Each row is a point on a landscape with many valleys, with its height.
From any point a ball takes the steepest step (drop divided by distance) to one of its 4 nearest points. It stops when none of these is lower. Distance is the straight distance between rows; heights are no part of it.
<342> height 43.6: [ 27  19 -19  -8 -37  13   8  55  -9]
<408> height 50.6: [-31 -15  17  23  32  -9  -5 -24 -14]
<529> height 41.1: [  6  15  10   7  -8  18 -24 -13  -4]
<469> height 51.6: [-38  23 -13  -5   2  26  11  20 -24]
<270> height 39.1: [-31  19   5   6   3   5   6  54 -16]
<68> height 30.1: [ -4   1  -1  -4   2  16 -19 -36  -1]
<153> height 54.8: [-20 -14  33  27  28 -16 -20 -36   8]
<576> height 20.1: [ 18 -27 -33 -13  -7   0  18  -5  -5]
<436> height 22.9: [-16  -3  11  20 -17  16  -8  27   0]
<477> height 55.9: [ 20 -29   5  13  18 -13  29 -11  33]
<121> height 68.9: [ 29  17  23   9  29 -11  30 -31  35]
<307> height 38.1: [ 40  21   6   2  16 -17   9 -25   8]
<514> height 32.2: [ 15 -11  12 -12  22 -60   5 -53  20]
<561> height 50.1: [-34  -7   4  -1 -15   4   4  63 -11]
<516> height 39.5: [ 25  -6 -41 -18 -24  14  13  12  -9]
<485> height 59.5: [-29 -10  -9 -28 -30  41   3  48   7]
<118> height 34.8: [ 26  23  -3 -16  18 -13   2 -41   5]
<325> height 47.4: [-21 -20  19  10  15  -1 -18 -40   3]
<55> height 38.4: [ 22  19   5   9  -4  11 -23 -14  -7]
<639> height 64.2: [ -7  22  45  14  34 -12 -21 -46  10]
<589> height 42.9: [ 26 -28 -10   9  11 -12  22  -3  17]
<353> height 47.3: [ 28  -1 -16 -10 -47   0  -4  69   1]
<519> height 60.6: [-21   5  -1  -3   6  29 -12 -24  -5]
<143> height 55.7: [-14  -3 -13 -24 -34  33 -15  35   5]
<464> height 51.8: [-20  13  16  30  35 -13  -2 -12 -16]
<402> height 31.1: [ 10  16   4 -22  26 -23  40 -54  31]
<99> height 38.3: [ 35  -6   2  15   6 -25   3  -2  -2]
<83> height 51.4: [  9   8  41  14  19 -36 -23 -52  12]
<221> height 26.3: [  1  12  13  18 -14  14 -19  11  -6]
<291> height 22.5: [ 14   8  -1 -20  26 -30  28 -55  21]
<459> height 47.2: [ 32  -6 -22   8 -43   4  26  68   1]
<542> height 56.4: [ -6  -4  37  12  25 -23 -27 -46  16]
<564> height 54.3: [ 31   1 -24  -2  -8  30  29  20   7]
<290> height 62.4: [-26  15   3   7  11  31   2  -9 -13]
<45> height 26.4: [ 13 -17 -40 -18 -26   0   2   5  -6]
<407> height 50.4: [ 42   9 -26   6 -22  20  29  35   3]
<27> height 83.9: [-24  29  31  12  51  -2   5 -45  -3]
<349> height 44.6: [-28  10   6  -2  -5  -5   6  68 -14]
<144> height 31.4: [ 23 -32 -20  11  -3 -22   5   4  -6]
<643> height 26.9: [ -2  -7 -22 -15 -39  14 -10  21  -4]
<285> height 37.6: [ 17  11  -4 -17  10  -7 -16 -50  -8]
<488> height 23.9: [ 23   8 -31 -11 -32  20   4  19 -11]
<252> height 26.2: [-13  14  15  12  -6  23 -10  26  -2]
<213> height 44.5: [  2 -18   9  -1  15 -21 -28 -52   8]
<371> height 54.9: [-24   2   6 -22  -8 -15 -17  76 -26]
<64> height 55.4: [-37 -20  -8 -32 -12   3   6  70 -10]
<381> height 55.6: [-44  -2 -16  -9  13  -2   7  -3 -22]
<599> height 55.1: [ 35   0  14  19  26 -18  26  -9  25]
<348> height 24.3: [ -5  -6   8  16 -22   5 -24  20  -4]
<184> height 31.0: [ 19   2  -4 -27  21 -33  13 -52  15]
<368> height 51.7: [-38 -18   7  13  29  -6  -4 -18  -8]
<31> height 16.6: [ -1 -21 -23 -18 -41   6 -16  13  -5]
<626> height 39.6: [-34 -18  -8   0 -29  19  -8  38   0]
<255> height 66.7: [-28   6  -7  -6   9  32   4 -17 -13]
<376> height 26.7: [ 10   3   9  21 -22  -3 -24   0  -7]

Where does a ball stop that starts at each point below?
<83> => <68>
<143> => <31>
<599> => <291>
<589> => <576>
<408> => <68>

Call two points neighbours if one is among the 4 nearest of the other. Go from one point of each pair to the other, from neighbour to neighbour, staying as low as possible. Name the highest point that can't be avoided.
<576> / <68> => <99>
<291> / <68> => <285>
<576> / <488> => <45>
<436> / <576> => <55>
